Points, in no order, along strands that fork, close into loops and pass close to each other.
Points whose rows are less than 39.1 apart are linked; no others are. Some points are linked to none.
topa: [ 12   7   9   5  15   6  -2   4  17   4  17  -4  -3 -11  -4  -3 -10   1
   1   1 -11]
Bog: [  0 -12 -13 -11  20 -18  -2  20  -6 -17  13 -12   4   3  15  -5  -2   9
   9  -8  -3]
fot: [ 21  -9  -4   0   5   2  -2 -15  -5  -8  25   4  -7  21   4  15  -7   0
   5 -12   1]
Mef: [ 15   5   7 -14  -5  11   5   2 -21 -16   2   9   4  -2 -12  21   4  -8
 -36   0   4]
betep: [  8 -19 -10  -3  -3 -21 -12  -9  -7  -2  11  -5 -13  12   4   7  -9   9
   6   4   1]
mave: [-14   6  10  11 -15  19   3  19  12  16 -25  10  -5 -16  -9 -19 -13 -16
   3  11  16]
kat: [ 10 -16   4  -8 -15 -14 -18  -3 -12   7  -1   7 -18  -6  -6  11 -13   3
 -12  24   7]
kivug: [-10  15  -2  -3  16  -2  -2  -7  20   3   7 -20  12   1  11  -7  13  12
   0 -16 -12]
tis: [ 13  -3  -2   1  -3  11  -1 -14   2 -13  23   8 -12   7 -19   6  -6   2
 -12  14   0]
zirab: [-14  -5 -18   4   4 -21  15   8   3 -11 -15 -18   9  -9 -12   3  23   9
 -16 -10   5]
vumi: [-10   1   5  13 -22  16   2  10   1  18 -22  14 -10  -3  -3 -20 -13 -12
   8  21  15]
sigol: [ 19   0   4  -2  29   0  -2  17   3  -3  15 -13   5 -20  13  11   0   5
  -7 -20 -10]
voro: [-12   6   2  13  -2  17   3  21  16  -2  -2   8  -1  -5  -9 -36 -19 -10
  19  12   5]
fur: [  7  14   6  -7  -5  18  15  -3  -8 -16   0   5  12  -7 -22  19  15  -7
 -36 -10   1]
Nivi: [-26  12  15  -7   4   8 -23   8  22  26 -13 -11  -1 -19  21 -17  -8   7
  17   5  -3]
sel: [-32   8   7  -1  -6  -1  -9  -1  19  30 -25 -10   3 -10  17 -19   2   7
  15   4  -3]
zag: [  3 -12 -11  -2  11 -15   6  16  -5 -18   7  -4  -3   3   1  -4   0   3
   1   0   2]
kovez: [  4   4  -7   0   8   9  24  16 -11 -36   9   3  10  -5 -18   8  10  -8
 -17 -15   8]
Givob: [ 10   2  22   2  -3   6 -18  -2   4  30 -10   8  -7 -18  12  12  -3  -4
   6   6  -9]
forin: [-16   9  12  10 -13  13   5  14  15  18 -31   4  -4 -24 -15  -9  -3 -10
  -6   4  12]
lozol: [  8  -6  11  -9  16 -18 -15  16  -8  11 -12  -4   6 -22  25  14   5   4
   5  -6  -9]
Popu: [  1   0  -8  -4 -12 -13   0 -14 -19  -4 -17   0   4  10   1  20  22   2
 -26   1   8]
nadin: [  0   0  -9 -10   3  32  11 -13 -10 -42  15   8   5   0 -36   3  15  -9
 -31   7  12]
pak: [ 11   1  12   4  -8  -2 -16 -12   7  25  -4   4 -11  -4   5  14  -5   2
  -2  13  -4]
von: [-25   5   5   1  -7 -11  -8   1   8  25 -33  -7  10 -11  16  -8  14   3
   9   1  -4]
fosa: [  1  -9 -11   2  25  20  13 -16  -3 -39  23   4 -12   0  -9  18  12   3
 -22 -21  25]
Nov: [  6 -14  -2   5 -25   4 -15  -8   0  14   6  18 -18   9  -3 -15 -34  -4
  26  24   7]
peb: [-15   6   0   7 -12   3   9   4  -9  13 -19   8  12  13  18 -27  -4  -6
  28   3  -3]
Ket: [  6  15   5   7   1  17  17 -14   7  -7   3  -1   6  -2 -17  16  20  -2
 -24 -13  -2]
tep: [  7 -10  12  -4 -19  -3 -12   6 -17  12 -14  18 -11  -9   1   3 -12  -7
   1  20   6]
zugaf: [  8 -14 -14  -1  19   2   5  -1  -8 -29  25  -2  -9   7  -6  12   3   4
 -16 -15  14]
Keku: [ -3   6   6   8  -3  16  -6  11  21  12   4  11  -6  -3   1 -27 -24  -7
  22  14   1]
Bekog: [  3  -5  -9   2  12  -7  19  26 -10 -29   4  -2   7  -7 -11  -2   4  -6
  -7  -8   2]
Pomig: [  6  -5  -4 -11  15  32   1 -19  -4 -36  25   3  -6  -7 -27  15   9   2
 -36   3  17]
tuf: [ -6  -3  -8   8 -11  -5   7  -4   0  -2   2   3  -5  13  -8 -13  -3   0
   5  17   0]
Muvi: [ -7  18   2   5   2  -1  15  -7  10   8 -16 -11  21   1   4   9  21  -1
   0 -24 -12]
Vidol: [  2 -16  -9  -6  -7 -18 -20 -26   3  11  17 -10 -11  25  13   4 -11  13
  20  -1  -3]
gaduv: [ -3   2   4   2  -7  -5  11  17 -14   3 -18  10   7  -3   5  -6   0 -11
  10   2  -4]
tetet: [  8  -9 -11   0  17  29   3 -25  -4 -39  30   8 -11   3 -20  15   6  -1
 -22  -5  20]
gov: [ 17 -12 -10   1  15   8   4  -5 -10 -30  34   7  -8  15  -3  10  -7  -2
   0 -15  10]
kogi: [ -2  -5   6   4 -13  11 -15   2  14  18   7  12 -14   7   6 -21 -31  -2
  27  17   2]
novaz: [ -3  22   9   8   1   6  14  -3  15  10  -5  -3  11  -3  -7  -2  10  -5
   0 -11 -13]
Nisis: [-13  -8   4 -11   1 -12 -17   8   2  14  -4  -4  -3   1  21 -17 -12   8
  25   8  -5]
Nema: [ 19 -14  -4 -12 -23   3 -14 -12 -17 -11  25  18 -13   8 -22   8 -29  -5
  -3  21   6]
Vupi: [ -9   2 -11  -1  -1 -20  13   9  -5  -4 -29 -11  16 -12  -3  15  25   3
 -16 -14   2]
kibez: [  5 -17  -9  -4   0 -19  -2   5 -11 -13   6   0  -9   5  -1   3   0   5
  -6   9   6]
Nizen: [ -2  -8   9  -4  -5  -7 -15   8  -4  17  -7   5  -7  -3  16  -9 -14  -3
  24  10  -3]
sasen: [-22   1 -12   5   0 -11  22  19   6 -11 -16 -11  10 -15 -23 -20   8   0
   0   0   1]
vezat: [-19  18   6   9  -9   7  16  -1  10  15 -22   0  11   1  -2 -13   7  -5
  10  -7  -8]
vilan: [ -9  17  11   7  -6   7  14   5  19  13 -19  -3   0 -30 -27   1   5  -6
 -18  -1   0]
gir: [-13   3  -2  -6  10  -8  -5  10  10   1   3 -11   5   3  11 -20  -7   6
  16  -1 -11]
pirak: [ -6   6   3   1  -5  -2   8  -4 -11   5 -10   6  14  22  18 -14   1  -6
  26  -5 -12]
Tobom: [-25  18   1 -11  11  -7   1   9  18   0  -2 -22  14  -6   9 -18   5  10
  10 -13 -14]
buzil: [  6  -1   3   5 -12  -4  -8 -26   7  18   2  -1 -10  11   2   9   0   6
  -3  10  -3]
miza: [ 20  -5   4  -3 -11   6 -16 -22   2   2  23   6 -20   1 -16  17 -13   5
 -16  16   1]
dotu: [ 20  -4   3  -2  -7   1  -4 -22 -12   5  13   6  -2  26   8  20  -5  -3
   7 -11  -4]
Vurut: [-10   7  -6  10   1   5  16  24   5 -11  -3   7   7  -7 -15 -31  -9 -12
  13   5   3]
zin: [  7  10   6   1  -5   5  18  19 -14 -10  -7  13  11  -4  -7  -1   1 -14
  -3  -1  -2]
liv: [ 20   1   9  -9  -9   9   1  -2 -22 -10   8  13  -1   5  -8  18  -3  -8
 -20   4   3]
gaf: [  5   6   8  -1  15   0 -16  -2  25  19  10 -12  -9 -16   8   0  -8  13
   2   6 -11]
gup: [-16   3 -11   2  10 -12  20  16   8 -13  -9 -14  13  -9 -15 -10  13   4
  -1 -13  -4]
rep: [  5 -18 -12  -9  12 -21 -11  -7  -5  -1  12 -11  -4  12  19  15   3  13
   1 -10   1]
sasav: [  1  -9  -6 -12  12 -23 -26  -8  -1  13  -4 -17   2   4  29  16  10  16
   8 -10  -5]
fizam: [  2  -8   1  -2  -7 -16   4  12 -23   1 -20   5   5   0  13   4   8  -4
   3   4  -1]
gulo: [ 14  -5   3  -4  18 -13 -10  18   2   6   3 -11  -3 -21  14   9  -2   8
  -2  -6  -8]
Vav: [ -3  -6   9   7 -22  10  -6  13 -17  14 -20  22  -8  -2   4 -11 -15 -13
  13  20  13]
sika: [ 16 -13   3 -16 -17  -7 -22 -15 -12   3  11   5 -16   0 -10  22 -13   5
 -22  18   5]
vil: [-22  -1   5   8 -16  -4  -4   0  -5  28 -42   4   5  -6  16  -4  12   1
  10   7   7]
safig: [ 13  12   7   3  -2  15  19  10 -12 -14   7  15  10   7  -8   2   0 -15
  -3  -8  -5]
mub: [ -1   5   0   7   2   0  -1 -24  22  14   7 -12  -4  14   1  -1   8  10
   0   3  -8]
nosoz: [  4  -6 -11   1  28  -4  12   7  -2 -22  16  -8   5   6   8  12   9   5
  -9 -27   6]
rul: [  3  -5   3  -5  15 -14 -23   5  14  17   5 -15  -7 -19  17   1  -7  13
   5   4  -8]
milub: [ -1  12  -3   2   8 -12  -2  -5   4  13 -18 -12  20  -6  18  20  25   7
  -5 -22 -10]
dotir: [ -5  -3  -5  -5  -5  -5  -9 -22   5   7  15  -4   0  33  13 -13 -10   8
  25  -1  -9]
duvok: [ 19  -4   1   0  11   5  -6 -10   7  -3  35  -2  -6  15   4   6 -16   4
  14 -11  -6]
zer: [-15   9  -6   2  12  -2   3 -17  20  -1  11 -16   6  18   6 -13  10  10
   7  -9 -10]
fugi: [  0   2  -3  -2   7 -18 -19 -10   3  18 -16 -12   8  -6  24  17  21  10
   0  -8  -9]
Kan: [ -1  -6  -6   9 -19   1  -2  -9  -1   3   5  12 -13  11 -10 -17 -16  -1
   9  26   5]
Pasi: [  5   3   1   0  -3  -3  -1 -13  -2   7   7  -1   3  23  16   0   0   0
  16  -8 -10]
fese: [ -2  -4  -5  -1 -13 -13   8  -2 -22  -1 -19   2   7   8   3   8  15  -1
 -11   5   4]
Fetuv: [ 14   6   5   4  17  10  -2  -2  14  -1  23  -9   0   5   6   4  -4   4
   4 -11 -11]
Dat: [ -1 -16 -19  -5  15 -27   1   4  -8 -11  -4 -12   4   9  17  15  14  10
  -8 -15   9]
navol: [-22   6  -2   6  -3  -1  16  23   9   1 -21  -1   6 -17 -16 -26  -1  -6
   6   0   2]
vunif: [  7   2  -4   2  -1  16   7 -19  -3 -18  20   6  -3  14 -18   7   7  -3
 -16   5   3]
robal: [ 20   4   3  -1  -7  13  10  -2 -22 -19  14  17   5  20  -6   8  -4 -14
  -2  -6  -2]
lodo: [  2   6  -4  -1   4  24  23   2 -11 -40  11   5  10  -4 -31  -1  14 -11
 -19  -2   6]
Sas: [ -3  14   6   6  -9  11  11  -1   7  -2  -4   1   0 -14 -29  -1   5  -6
 -19  11   0]
monop: [-19  -1  -3   8 -19  -1   3  -1  -8  23 -28   4   3   8  15 -20   0  -2
  16  10   6]
zatoz: [  1   3  19  -1   0   3 -11  13   4  20 -11   9  -4 -15  16  -2  -9  -9
  16   4  -8]

A tip is a point with one link. Name the tips that can be reached along the links from each point below, in the order of the rows.
liv => Popu, Ket
Keku => tuf, Vupi
tep => vunif, Sas

How many points has the smallest loop of links through each point below? Write 0 if it is on no loop.
mub => 11
zag => 17
mave => 0

A fork is a point with three links, a tip a point with one. Leave the first point through the second and follow the links. Name the first fork or tip that comes.
Popu / fese => Ket
vunif / tis => Sas
Bekog / kovez => zugaf
sel / von => Pasi
voro / Vurut => Vupi
vezat / novaz => rep
duvok / Fetuv => gulo
tep / kat => vunif
Vurut / voro => tuf
sasav / fugi => vezat

Name the points in between on the shortest way along the links from the first point to the second, in order.
sel / zag => von, vil, monop, peb, pirak, Pasi, dotir, Vidol, betep, kibez
gaduv / fur => zin, safig, robal, liv, Mef
Tobom / pak => kivug, zer, mub, buzil
sasen / tuf => navol, Vurut, voro, Keku, kogi, Nov, Kan
Sas / tis => vilan, forin, mave, vumi, Vav, tep, kat, sika, miza
Pasi / novaz => dotir, Vidol, betep, rep, sasav, fugi, milub, Muvi
